Each row is a point on a landscape with many valleys, with its height.
From any point a ball rolls to the lowest of the 2 points nearest to it. It stops when none of these is lower. Distance is the straight distance between rows; heights are no part of it.
(282): [ 64 -19  25 -51 -28  -6  24  28  34 -32  -1  59 -15  15 -30  24  -2  14
  47 -21  55 -35  -8  23]  (h 535)
(1892): [ 52 -17 -23 -48 -54   1  15 -37  18 -33  38  25 -15 -24 -26 -10 -24   2
  13 -15  29  15   0 -20]  (h 631)
(1068): [ 29 -40  -4 -37 -25  10  26  21  18 -30  46   9   7 -63 -52  16  14  62
 -17  38  20  45 -23  -9]  (h 706)
(897): [  1 -20  25  25  67 -51  36  58 -13 -12   0   7 -11 -18 -50 -22   4  28
  11  21 -15   5  -7  63]  (h 546)
(792): [ 15  19  -9 -42 -49  -1  12   5  25  -9  18  38  19 -26   0  15  36  44
   8   2  22  36   6 -42]  (h 672)
(1257): [-22 -33  -3   2  83 -58  -9  47  26  16  13 -88  65  14 -24  14  -5   2
   0 -15 -16   1  89  18]  (h 685)
(1544): [ 13   2   4 -52  -7 -29  10  15  25   1 -29  18 -13 -10   8 -20  14  -2
  12 -16  16  -7 -50 -34]  (h 647)
(744): [  9 -66  22  19  66  -3  -3  24 -12 -22  42 -15 -14 -42 -83   2  10   2
  16  43 -38   1  15  59]  (h 592)
(930): [  4 -44  24 -13  46 -10  12  66   5 -23  -8   3  -5 -12 -41  20  47  47
 -25  34  18  11 -82  13]  (h 192)
(297): [ 31 -32  40 -10  32  30 -13  88  34  -6 -10  18  18 -20 -42  61  47  26
 -40  17  13  -7 -41   9]  (h 193)
(723): [ 70   3  44  -8  12  -3  -2  34  23 -27  24  46 -25  13 -33  13  17 -22
  20  22   5 -54 -22  33]  (h 632)
(1056): [ 16   0   4  14 -11  37 -32 -29  16 -11 -44  14 -25  22   6  30 -30 -28
   8   5  27 -46 -48  35]  (h 479)
(599): [-14 -16   2  -4 -28   6  43 -64 -48 -25  11  10 -41 -25 -29 -57 -46   5
  27  30  -9 -24 -17  35]  (h 470)
(709): [ 26  13  45  29  19  -3 -43  20  30 -17   0  15 -15  31  -5  21  -2 -46
  13  11   6 -68   3  -3]  (h 590)
(642): [ 15 -10  -8 -54  -3 -29  32 -18   4 -20   1   5 -15 -27 -11 -51   2   9
   6  17  20  -1 -50 -28]  (h 625)
(725): [ 15  -9  23 -40  -9   8  -6  58  15  28 -20  39  22 -24  -1  23  60  20
  -1 -22  -3  33   1 -42]  (h 425)
(1444): [-25  -4 -19   5  -9  52 -27 -28 -18  44 -77 -29   2  34  54  47 -13 -22
 -35 -24   6  17 -56 -16]  (h 354)
(162): [-27  31 -38  10 -26  20  -5 -58  -5   4 -37  -5   8  -8  53   0 -25 -15
 -31  -1   1   8 -23   4]  (h 434)
(1526): [ 36 -39 -23 -26 -40  16   8 -49  -1 -19 -40  13 -10  19  13   2 -23  14
  19 -34  70   1 -51  -5]  (h 264)
(1458): [  3  31   1  11  32 -10  -1  47  12 -24 -12  24  -7  33  -7 -18  10 -21
  22  29 -14 -33 -17  24]  (h 357)
(275): [ 36 -16   0  -2 -25   5  10 -17  -7 -22 -43  42 -25  12 -16 -13 -29  -7
  21 -10  58 -22 -45   0]  (h 197)
(690): [-16  29 -29   7 -48  77  -8 -35   0  35 -55  -5  -4  -2  24  46 -38  26
 -32   4  13   8 -28  19]  (h 444)
(1342): [-23  13 -35  33  -1   2 -27 -48  -8 -11  -3 -31  19  19  57  -6 -35 -34
 -31 -12 -25  11   8  -8]  (h 388)
(628): [ -5 -29 -17   3  -8   6  32 -71 -59 -42  24  -4 -20   0 -22 -63 -33 -25
   2  14 -29  -4  12  22]  (h 442)
(168): [ 51 -28 -37 -48 -55   7  47 -68  10 -14  16 -10   9  20  54 -20 -20  22
 -17 -46  57  14 -50 -21]  (h 424)
(1189): [ 21 -26   1 -34 -11  23   7  57  32  11  11  10  23 -59 -34  40  37  60
 -14   3  14  48 -21 -11]  (h 716)
(660): [ 44 -47 -28 -60 -45   1  43 -66   9 -27 -12  -2   6  11  34  -8 -27  44
  31 -48  96  -2 -24   1]  (h 344)
(852): [ -7  16 -19 -23  -6 -41  30 -20   5  -4  14  -7  -1 -38  22 -57  -2  16
 -14  12 -12  26 -31 -22]  (h 599)
(1863): [-15   8 -20 -24  44 -11  17  46   6  11  -4  -5  13 -50 -22  -3  39  40
 -42  22   3  29 -37 -18]  (h 255)
(1250): [  4 -16   1  21  45 -39  29   4 -38 -17   6  19 -34 -16 -57 -52 -12   5
  26  18  -6  -9   3  51]  (h 534)
(321): [-13 -29  18  43  75 -47  -9  59  -8 -18   0 -39  25  41 -34  -4 -34 -14
  16   6 -15 -22  72  12]  (h 283)
(825): [  5 -21 -42  37  31 -21   1 -39 -26  -3   9 -58  20  31  37 -47 -52 -50
   3 -24 -27  19  18  20]  (h 400)
(1336): [ 19 -17   9  19  42  10 -10  66  14 -21  17  15  11 -31 -54  26  18   5
 -12  42  -5   7  -4  14]  (h 278)
(1379): [ 14 -15  15   2  14  18 -48  38  14  24  18 -24  39 -20   5  25  51 -16
 -11  15 -12   5  47 -72]  (h 630)
(1699): [ -1  -4  44  -8  11  28 -23  73   5  43 -11  32  21 -25  -7  40  83   6
 -14   5 -27   5  18 -12]  (h 395)
(610): [ 46 -13 -20  16 -59  14  60 -80  -2  -2  41  -3 -11  -2  50 -28 -49  22
 -59 -25  35  13 -51  -9]  (h 447)
(334): [-12  42 -14 -45 -61  30 -12 -23  25  23 -16  37  -5   3  22  17  26  11
  14 -34  12   8   4 -21]  (h 200)
(1122): [ 44 -14 -19 -44 -52  -4  43  -7  23 -29  64  18  22 -46 -12   5  18  54
  -7  10  35  48   2 -31]  (h 691)
(1530): [-45  39 -19  35   8 -24 -10 -18  -8  32 -49  -3 -11  10  36   0 -25   1
  12 -24 -16  12   4  43]  (h 646)
(1434): [-62  36  -2  36 -11  30 -33 -26 -16  64 -55 -10  -5   8  40  33 -14 -12
 -10 -29 -30   1  23  44]  (h 666)
(452): [ -4 -15 -24  28  58 -33 -18  -4   3 -27  37 -44  29   8 -19 -13 -19 -35
  23  17 -18  -8  86  25]  (h 358)
(1157): [ -6  19 -23 -12 -28 -29  28 -36  -6  11 -20  -4  -8  -7  43 -36 -16  21
  -7 -16  17  24 -53 -33]  (h 565)
(351): [-25  36 -35  -4 -55  36  10 -65  -6  32   2   3  11  -9  72   3  -3  -8
 -64 -28 -12  15  -2  -9]  (h 435)
(1832): [  3 -11 -22  28 -24  56 -28 -62  -6 -15   0 -32 -24  20 -16  -1 -68 -17
  11   9  -6  -3 -17  28]  (h 410)
(153): [ -8 -32 -27  31  23   8  -4 -66 -38 -28   8 -35  -8  18  -1 -46 -49 -46
  24   3 -25  -5   7  45]  (h 420)
(984): [  7  14 -13 -16 -52  33 -39 -55  28  14  20  -9  13  -1  53  18  -2 -31
 -18 -33 -15  10  14 -37]  (h 522)
(481): [ 24  57  39   7 -18   1   5  48  11  35 -30  56 -27  36  17  20  31  -2
  11 -29  10 -29 -26  12]  (h 580)
(1055): [ 53 -17 -12   2 -23  -4  45 -41  -3 -23  91   3 -21  -9   8 -58 -26 -10
 -53 -18 -22  21 -19 -18]  (h 391)
(826): [-23   0 -19  15  56 -11 -24  48  11  20  22 -63  50   6  14  -6  22 -21
   8   8 -55  18  57 -11]  (h 558)
(960): [ -6 -35   9  -2  10 -19  47  -2 -22 -27  52   0 -22 -65 -76 -22  -3  62
 -11  54  -4  30 -12  20]  (h 573)
(1344): [-21   2   4  39   7 -26 -45 -43  10 -29   7 -23  -7 -14  -1   4 -58 -40
   6  20 -23 -24  31  10]  (h 497)
(754): [-27  22 -20  -6  54 -38  17  47   0  12 -15   5  11 -25  -4 -20  24   9
 -13  14 -23  20 -10   4]  (h 292)
(909): [-38  16  38 -19 -17  20  -3  24 -36  61 -42  58   0   7  14   3  66 -36
 -10 -24  -7 -18  27 -16]  (h 505)
(1420): [ -2  14  31   8 -44 -14  41 -58  -3   3  -5  11 -29 -14  -1 -27 -30  59
  51  41  71 -33 -43  12]  (h 536)
(1267): [ -3  18 -20   5   7   4 -19  28  13  -7  36 -15  23 -14   0  -7  10   4
 -11   4 -42  41  35 -30]  (h 149)
(553): [ 37  20  32  -5  -3  14 -30  48  38  -8   0  41   6  11 -19  42  32 -21
  12   1  13 -40  15 -16]  (h 567)
(724): [ -3  20  -5  -7  -5  13 -39   0  24 -24   4  -5   5  17   4   2  -4 -31
  17   6 -21 -14  10 -33]  (h 518)
(1791): [-33   9  25  -8  34 -22 -31  47 -26  48 -26 -15  10  13  23  22  50 -60
 -16 -16 -19 -13  15 -73]  (h 692)
(170): [-54   9 -36  41   2  15 -21 -45 -30  28 -23 -60  33  48  82  21 -16 -35
 -45 -35 -26  22  29   2]  (h 346)
(762): [-14  13 -17   4 -14  12 -17 -14  -8  14 -66   3  -9  40  41  13  -6 -27
   8 -20  17  -1 -58 -15]  (h 412)
(857): [  2  21  22 -40 -84   5  23  -3  29  12 -47  49   4   4  30  31  -9  50
  32 -22  55 -22 -16  -3]  (h 405)
(1675): [  5 -11 -29  61 -16  59 -30 -47 -16   9 -15 -53  10  34  34  23 -59 -15
 -42 -18  -2  25 -10  -9]  (h 589)
(1702): [-31 -15  16  28  81   6 -46  66  25  36  22 -69  42 -16 -12  49  44  15
  -6  24 -31  -9  54  12]  (h 664)
(1069): [  3   8  11  46  -9   6 -48  -8   7   0 -20  -5 -38  34   1   3 -36 -20
  28 -15   0  -2 -16  -4]  (h 386)
(1782): [-38  -6  -5 -13  74 -58  19  53  12  -3 -10 -26  28 -17 -15  -7   4  21
  -4  15 -40  24  11  51]  (h 319)
(854): [-19  19   4  20 -30 -24  27 -52  -3  13 -29   4 -25 -21  26 -25 -34  40
  30  27  29  -6 -48  25]  (h 583)
(1063): [ 16  32 -39 -35 -64  27  16 -40  19  -7   2  12  -6   4  14  -5 -12  25
  20 -20  36  12 -26 -20]  (h 282)
(589): [  2  28  13   5  61 -11   3  84  16   7  -8   8  15  15  -1   4  40 -14
   9  23 -36 -23 -12  19]  (h 331)
(142): [-12 -16  -6   0  25 -26  54 -29 -58 -15  38   0 -44 -19 -70 -68  -8  31
  23   4 -12   9  18  37]  (h 520)
(1322): [ 16  -5 -27 -21  14   2   8  24  14 -21  45 -20   2 -17 -27 -22  16  24
 -34   7 -27  50 -12 -34]  (h 194)
(1178): [ 34  -1 -29  16 -64  33  24 -59   5  15  21  -6   3  10  63   1 -37   4
 -58 -45   9  34 -38 -15]  (h 519)
(1083): [ 18  -6   2 -40 -41  15 -12   8  14  26   2  16  26 -18  34   1  44  -6
  -8 -30 -19  42  17 -56]  (h 460)
(1354): [  1  28 -37  -1 -70  50   1 -59  11  -2  -8  -5 -14 -13  10  27 -66  15
 -26  -3  17  15 -25  14]  (h 478)
(1256): [  2  14  36   2  24 -13 -20  61 -12  31 -42  25  12  41  23  35  49 -56
  -9 -12   2 -32  -7 -47]  (h 707)
(1026): [  6  11 -20 -43 -83  43  19 -45  24   1 -34  11  -2  11  30  38 -28  52
  16 -28  61   2 -26   0]  (h 348)
(447): [  1   6  -2 -88 -43  -1  25  -7  18  36 -36  35  10   0  40  13  42  46
  32 -66  58   0   6 -22]  (h 547)
(55): [ -4 -22 -26  18  59 -27   8  -4 -18 -47  32  -5  14 -16 -51 -27 -10 -14
   7  36 -15  14  48  34]  (h 336)
(727): [-49  49  -4 -25 -40  25 -21 -23  -2  29  -8  26  -1  -7  28  10  37 -11
  -8 -18 -22   5  31 -17]  (h 272)
(827): [ 51  27  32 -12 -47   8  10  34  36   1 -23  64 -18  27   0  31  -1   9
  26 -28  38 -33 -20  16]  (h 557)
(68): [ 19 -25  40 -12  26 -19  45  36  -6 -31  15  32 -24 -23 -58 -20  31  57
  11  57  24 -16 -51  27]  (h 572)
(247): [-22   8  -3  27  47 -44   5  51  -8 -21 -13  -5  13  21 -22 -22 -32 -13
   6   3 -24   7  39  17]  (h 263)
(1314): [ 47 -27  23 -26 -28  16 -33   2  39 -18 -18  18 -12  27  -2  18 -14 -32
  46 -22  23 -27 -22 -10]  (h 481)
(567): [-20  34  -3  26 -23  10 -51 -42  21  24 -19  13 -13 -25  24  35 -16 -30
  13  -4  -9 -15   3  22]  (h 426)
(1733): [ 41 -11   0 -65 -50  -9   0   1  47  -8   3  47  10 -32   4  49  17  15
  44 -29  37   9  25  -5]  (h 579)
(1099): [ -8  33 -25   1 -31  -9   3 -24  11 -28  25  19 -13 -13 -10  -9 -16   6
  22  25  -6  19  -6   6]  (h 383)
(1887): [ 34 -31 -16 -30  11   3  18   8  -5 -36  34   2 -18  -5 -57 -36  14  24
  -7   2  12  36 -25 -36]  (h 235)
(1043): [  8 -12  -5  14 -15  27 -19 -43 -14 -32  21  -6 -36   2 -42 -19 -46 -42
  34  17 -14 -30   7  16]  (h 384)
(1196): [-12   8  22  42  52 -18 -27  14   4 -25  -4 -27  -8  58  -8  -6 -35 -47
  28  13 -15 -78  35  43]  (h 330)
(1687): [-13  42  17  33   1 -18 -25  13  18  26 -14  34  -5 -24   6  20   3 -18
  24   4 -24  -8  24  25]  (h 375)
(746): [-49  37  28  22  21 -24 -22  33   1  44 -21  20  16  -6  18  17  32 -19
  16  -6 -47 -11  63  30]  (h 329)
(621): [ 10  -4 -23  33 -11  13 -24 -31 -19  -9  -9 -23 -21  43   9 -17 -49 -28
  -6 -33   5  25 -23 -36]  (h 351)
(596): [ -4   7 -22 -11 -55  61  18 -43   2  15 -55  -4   2  14  36  31 -31  59
  -7   9  53   8 -59   8]  (h 401)
(891): [ 34 -30 -17  -3 -35  17  33 -58 -43 -16 -12  19 -29 -10 -29 -44 -41  -1
   1  -6  51  -8 -32  -5]  (h 104)
(444): [-21  14 -16  11   9  -2 -21  -2 -14  19  15 -26  48  11  61 -12  30 -45
 -24  -7 -50  19  43 -49]  (h 629)
(1717): [  8 -29 -23  12 -18  52  -7 -64 -12  -9 -26 -38 -31  21   0  -1 -58  19
 -17   3  10  22 -64  27]  (h 432)
(1594): [-54  31 -15  -8 -43  43 -15 -57 -35  51 -23   7   0  12  55   4  27 -19
 -48 -45 -16  22  18 -15]  (h 356)
(620): [ -3  -3 -35  26 -25  24  26 -81 -18   0  11 -38 -28  13  25 -24 -64  26
 -41  -8  -2  27 -55  35]  (h 463)
(1179): [ -6  -7  15 -42 -43  31 -17 -11 -24  67 -20  26   8   2  42  -3  76 -26
   2 -49 -11  29  22 -45]  (h 502)
(592): [-14  25  -1  20 -28  17 -59 -45  21  29  11 -16   7 -20  42  23   0 -39
   5  -6 -28  -5  39 -19]  (h 477)
(535): [ 18  -8  29 -36 -13 -18  54  -7   1 -33  16  44 -22 -23 -52 -24  15  47
  25  54  53 -39 -29   6]  (h 591)
(367): [-16  27 -32  16  -6 -16  -7 -43   2 -35  51 -12 -25   5 -18 -17 -36  -7
  17  12 -32  22  29  25]  (h 411)
(489): [ 40 -20  51   8  34  -8  -2  44  14 -26  37  25 -29 -22 -61   4  11 -16
  26  43 -27 -43  -8  46]  (h 617)
(814): [ 20  -5 -33  40 -10  23   4 -59 -12 -20  64 -41 -16  27   9 -40 -66 -30
 -26 -22 -30  11  10  13]  (h 448)
(1261): [  5  14 -23  31 -60  37 -19 -54   5 -11  13 -12   2 -11  22  19 -74 -23
 -33  -7 -12  11   7  -2]  (h 504)
(513): [-13 -43 -10  36  89 -16 -15  60 -14 -27  26 -58  27   7 -57  10 -15   3
 -23  20 -14   1  53  17]  (h 276)
(653): [-34  -4   1  15  58 -55 -32  25 -25  38 -10 -56  25  15  38  12  24 -50
  -9 -15 -33   9  38 -54]  (h 708)
(211): [-29  32  14  41  58 -27 -32  35   4  14 -22 -31  17  43  21  13  -8 -50
  17   3  -9 -70  51  10]  (h 293)
(939): [ 24   0   7 -63 -32 -17  51   4  26 -31   9  39  11 -26 -25   2  13  57
  28  31  77 -18  -8 -20]  (h 615)
(214): [ 25  -9 -15   9  31  -4  -9  13   2 -24  21  13   9 -39 -43 -14   1 -21
   6  42 -10   2  13  -3]  (h 309)
(1048): [-11   4 -29  19  26 -29  24  16 -17 -23  18 -30  18   7 -12 -52 -56 -18
 -19  -4 -36  26  36  -5]  (h 243)
(684): [ 43 -21 -12 -13 -69   8  47 -68 -10 -20  11  17 -13 -22  -2 -24 -43  38
   4 -14  73  10 -26 -17]  (h 230)
(189): [  7  -6  19  19  49  19 -50  62  26  21  23 -27  26 -21 -17  38  51  -1
   5  31 -28  -7  28 -19]  (h 650)
(1695): [ 18  -1  36 -25 -22  -3 -15  36  10  14 -59  54  18  14  30  28  26 -36
   1 -24  19 -31 -10 -36]  (h 722)
(1147): [ -3  35  12 -25 -29   0   8  39  29  -4   6  52   7 -26  -7  26  48  31
  20  27  -5   9   4  -3]  (h 657)
(1415): [ 19 -16 -19   6  15 -17  39 -10 -41 -30  22  11 -21   5 -39 -65   5  24
  12  16  19  26 -21 -19]  (h 277)
(647): [ 57 -18  24 -59 -13  -4   7  53  54 -17   3  55  14 -20 -26  50  32  19
  35 -20  36 -12  10   8]  (h 555)
(473): [ -9  47   3   1  -3 -14  10   5  14 -24 -17  37 -26  33   0 -15   7   5
  20  16  18 -36 -44  22]  (h 382)
(1643): [-16 -44  -8 -11  57   0  25  37 -12 -15   2 -22   6 -44 -49  -6  25  53
 -43  40  22  26 -63  11]  (h 219)
(1570): [-14 -13  17   2  43 -39  51  28 -14 -15  19   3 -22 -46 -58 -32   5  66
  11  54   7   3 -19  40]  (h 559)
(1504): [-47  28  -7  27   6  17 -41  -8 -14  28 -33 -29  18  38  52  11  -1 -46
   3 -13 -30 -15  32 -22]  (h 155)
(305): [-44  21  74  41  27 -13 -37  33 -25  74 -30 -15  -7  45  47  31  43 -45
  -8 -12 -14 -80  61  -9]  (h 604)
(1245): [-73   0  50  19  22   3 -35  11 -57  79 -27 -22   4  36  36   7  51 -53
  -1  -7 -19 -47  79 -27]  (h 568)
(249): [-31  30 -14  15  -2 -24   2 -29  -1 -38  -8  19 -29  17 -13 -23 -25  11
  27  26   1 -13 -16  40]  (h 408)
(1607): [-16  -5  21   7   7  18 -44  15 -20  44  12 -30  36   5  39   6  62 -38
 -13  -4 -31   5  64 -78]  (h 605)
(1040): [ 25 -20  34 -17 -15 -23 -12 -16   9 -51  11  45 -47  -7 -55   5  -5  -6
  18  12  14 -27 -19   4]  (h 661)
(1859): [ 18   2 -11 -29 -44   9 -26 -15  36 -18  14   3  11  -4  24  -4   2 -17
   6  -8 -19  23  -3 -46]  (h 494)
(119): [ -6  -5 -26  48  37 -20 -28 -15  -9  -3   4 -52  25  27  19 -19 -37 -47
  37   1 -19 -10  52  12]  (h 378)
(320): [-50 -14  10  11  87 -34 -27  67  13  42  10 -89  56  12   1  32  32  10
  -8  -5 -23 -19  91  -5]  (h 675)
(227): [-48  -2  59  -1   5  16 -32  25 -45  67 -21  29   8   1  12   1  70 -48
 -12   0 -31 -19  65 -19]  (h 532)
(137): [ 12 -20 -20  20  -5 -12  14 -27 -44 -34   1  -1 -25  26 -16 -55 -34 -16
  -8 -10   6  28 -23 -30]  (h 317)
(1508): [-29 -12   7  19  55   0 -36  47 -17  51  16 -66  49  -7  27  11  61 -11
 -12  18 -38   1  73 -47]  (h 577)
(864): [-19  28 -34  16 -21 -21  34 -69 -13  13   6 -34 -12   4  60 -47 -35  24
 -22 -13   5  29 -43   4]  (h 517)
(713): [-28 -28  13   5  71 -18  -4  74   7  -6 -13 -20  13 -19 -15  24  45  33
 -24  30 -23  30 -56  28]  (h 217)
(715): [  1  -2  19  34  14  10 -20 -13  -8 -28  -7   0 -36  31 -29 -19 -43 -41
  31  15 -14 -56   0  47]  (h 359)
(612): [  5 -19  51  39  81 -17 -25  86  14  -5   5  -9  12  -4 -23  48  38   0
 -39  27 -16 -19 -12  21]  (h 196)
(382): [-27  -3 -39  26  11 -24  41 -58 -52 -21  -5 -25 -20  30  -4 -59 -65   6
  -7 -19   4   7  -1  45]  (h 498)
(233): [ 33  -9 -24  15  -1 -12  21 -13 -16 -23  46 -10   0   6   3 -55 -23 -16
 -33 -23 -16  43  -6 -43]  (h 349)
(88): [ -9 -53 -14  18  68   3   6  34 -21 -32  27 -31   6 -26 -66  -7  13  28
 -36  28 -13  40 -17  23]  (h 241)
(1727): [ 15  -6  12 -76 -25 -10  31  26  26  18 -18  43  28 -32   8  27  64  69
  10 -35  55  15  17 -26]  (h 582)
(272): [-10   2  11 -19  37 -12 -19  64   5  22 -19  -8  15  -8  -1  12  29 -23
 -24  -6 -22   2  -4 -58]  (h 679)
(712): [ -9  42 -32  19 -41  -7  37 -41  -9  17  26   4  19 -10  66 -30 -15  -3
 -61 -28 -26  27   6 -16]  (h 496)
(1590): [  6 -21   7 -25 -26 -11  57 -57 -37 -17  40  11 -39 -51 -52 -57   0  31
  36  47   9 -15 -14  11]  (h 509)
(1467): [-11  24  -5 -33  -2 -12  -9  24   7  20 -37   6   0  15  20  -8  17 -26
  -6 -25  -4   7 -27 -57]  (h 665)
(143): [ 12  19 -23 -12 -58  26  14 -45   6 -32   7  20 -28   3 -19  -2 -34  13
  35  20  30 -10 -25   9]  (h 341)
(336): [-54  27   7  28  43  -7 -24  44 -24  35 -26 -27  33  45  41  12  32 -45
  23  -6 -29 -29  59 -15]  (h 238)
(1404): [-47  27  25   7 -14  30 -29   2 -25  57 -67  26  -4  32  38  31  32 -50
 -14 -26  -6 -35   7  -3]  (h 466)
(1708): [ 62 -41   5 -67 -18   1   5   5  29 -35  -7  28  -4   4 -21  -9  -3  -6
  46 -24  39 -18 -18 -11]  (h 513)
(1025): [ -7  10 -30   2   8 -24  51 -36 -26 -20  54 -19 -32 -10 -32 -73 -34  22
 -10   1 -14  25  11  15]  (h 499)
(1626): [-16  -9 -10 -55 -40  50   0 -29 -14  54 -86  11   4  41  53  58  20   9
 -13 -70  50   0 -34  -6]  (h 471)
(1567): [  1 -62  23   3  30  10  16  27 -18 -31  43  -3 -24 -57 -91  12  14  41
   1  58 -21  16 -28  55]  (h 584)
(739): [-34  42  -4  28 -28   1   5 -29   0  47 -58  14 -19  -9  43   4 -19  26
  19  -8   7  -1 -41  37]  (h 620)
(1004): [  3  19  30 -23 -69   2  41 -30  20   7 -35  14   0  -5  30   3 -25  66
  45  10  85 -30 -37  -4]  (h 468)
(748): [-24  -3  -3  -2  21  22 -16  56  11  14  16 -18  30 -40  -8  21  42  36
 -29  15 -49  54   7 -16]  (h 97)
(717): [  8   4 -27  32 -47  47 -19 -42 -15  29 -21 -18   8  25  62  17 -21 -13
 -33 -47   0  42 -22 -31]  (h 563)
(1515): [ 43  -7 -18   2 -48  -9  61 -55 -13 -10  51   7 -18 -23   7 -57 -38  28
 -23 -13  25  25 -23 -23]  (h 345)
(989): [-32  24 -25  12  14 -25  22  37  -5  -6  25 -19  45 -18   7 -18   0  23
 -26   8 -55  50  54   7]  (h 189)
(1557): [ -9   9  -1  24  25   5 -48  15  23   2  28 -44  22  12  16  -4   8 -34
  27  24 -33 -18  47 -34]  (h 540)
(676): [ 10 -29  30  19  29 -16 -15   1  -5 -28  47  -2 -32 -23 -67  -3 -13 -30
  43  39 -38 -22  33  41]  (h 603)
(1456): [ -8  23  33  -8  49   5   9  93   4  46 -16  30  16  -5   4  31  85   4
 -24   9 -29  -5 -21  16]  (h 363)
(1685): [-11   8 -31   6   6 -29  39  17  -4 -27  45 -16  21 -25 -27 -35 -44  18
  -4  23 -43  42  43  23]  (h 220)
(1589): [-29  19  40  34  63 -49 -30  51  20  21  -1  -2  24  -9   0  38  36  -9
   0   5 -40 -25  66  47]  (h 284)
(1429): [ 25 -14  57   0  42   2 -33  84  29   5  -6  11  15   1 -21  53  57  -7
 -33   6   0 -30 -14 -20]  (h 147)
(1854): [ -1  34  18   5  -3  31 -54  22  24  13  -9  13  15  23  12  30  31 -31
  23   1  -7 -42  37 -32]  (h 542)
(1053): [ -4 -18 -15  36  69  10 -18  67   2  -8  18 -30  27 -30 -50  21  10  13
 -24  24 -18  33  19  17]  (h 259)
(1879): [  5  11 -32  38  -1  -5  -9 -36   2 -25  82 -47   2  15   1 -24 -47 -26
  -8  -6 -39  15  59   0]  (h 431)
(1888): [ 55 -36 -13 -70 -56 -19  36 -23  30 -35  21  29   0 -28 -12  16 -14  36
  42 -27  67  16  21  -7]  (h 607)
(138): [  5  11  71  46  54 -27 -29  79  17  11  12  17  17  -5   3  56  55   0
 -25  24 -33 -25  27  43]  (h 237)
(1430): [-28  10  -3 -10 -30  65 -23 -14 -26  65 -75  13  -1  28  38  44  20 -33
 -30 -48  22  -7 -14  -9]  (h 417)
(8): [ 25  21  13 -27 -21  -5  16  26  33 -36  19  51 -14  -4 -34  14  23  20
  40  42  16 -14 -18  11]  (h 645)
(609): [  0  16 -20 -54 -40  21  16 -20   8  39 -59  21   2  29  43  22  22  22
  21 -60  62   2 -33 -21]  (h 512)
(453): [-25 -25 -30   5  42 -43  55 -23 -70 -30  -5 -18  -7  29 -30 -74 -33  -4
   4  -4  -7  14  16  35]  (h 511)
(1168): [ 17  15  55  46  49 -29 -41  40  27 -16  31  -4  -2  18 -13  31   9 -23
  13  39 -15 -64  38  22]  (h 611)
(1233): [-13   3 -31  18 -19  -3  55 -80 -50 -25  46 -19 -45  19 -12 -69 -53  26
 -23 -10   6   9  -9  23]  (h 475)
(861): [ 38 -38  12 -55 -38 -15  17 -15  14 -52  32  34 -34 -26 -70   5 -13  15
  29  10  25   0  -4 -11]  (h 648)
(1174): [-29  24  24  58  -5  -4 -56 -22  19  10 -16 -15  -8   0  14  44 -47 -33
  19  13 -17 -46  37  39]  (h 469)
(508): [ 21   5  17 -54 -12  -2  40  56  36 -25  12  37   5 -22 -39  19  37  63
  12  29  45  -7 -30  -5]  (h 633)
(591): [-50   5 -13  27 -16  42 -42 -37 -40  47 -53 -37  13  39  69  36  -2 -42
 -32 -29 -18  13  -5 -28]  (h 271)
(1253): [-16 -52   1   8  60 -50  28  11 -43 -31   0 -26   2  21 -58 -55 -37 -16
   9 -12 -31   9  51  42]  (h 521)
(124): [ 30   6 -33  12 -48  21   5 -67   5 -17  55 -13 -36  15  13 -29 -47  -5
 -19 -26  -9  25 -18  -2]  (h 474)
(1440): [ 24  -7  10 -18 -25  27 -27 -12  24  -4 -59  18 -11  43  30  29  -9 -23
  23 -24  32 -27 -58  -3]  (h 449)
(694): [ 30   4  41   0  45 -27  13  67  26 -16   3  30 -14   1 -20  16  59  29
 -13  29   1 -11 -58  27]  (h 150)

For each start below, name the point where the ball stops.
(1068): (1570)
(1256): (1504)
(1695): (1504)

Call two points neighbours if one is among the 2 nearest of the other. Go from one point of each pair to the other, from neighbour to neighbour, staying as low as possible. Name the highest point that can't be avoided.
(1063) and (589): (249)
(334) and (1504): (351)
(891) and (137): (1055)
(1233) and (137): (142)
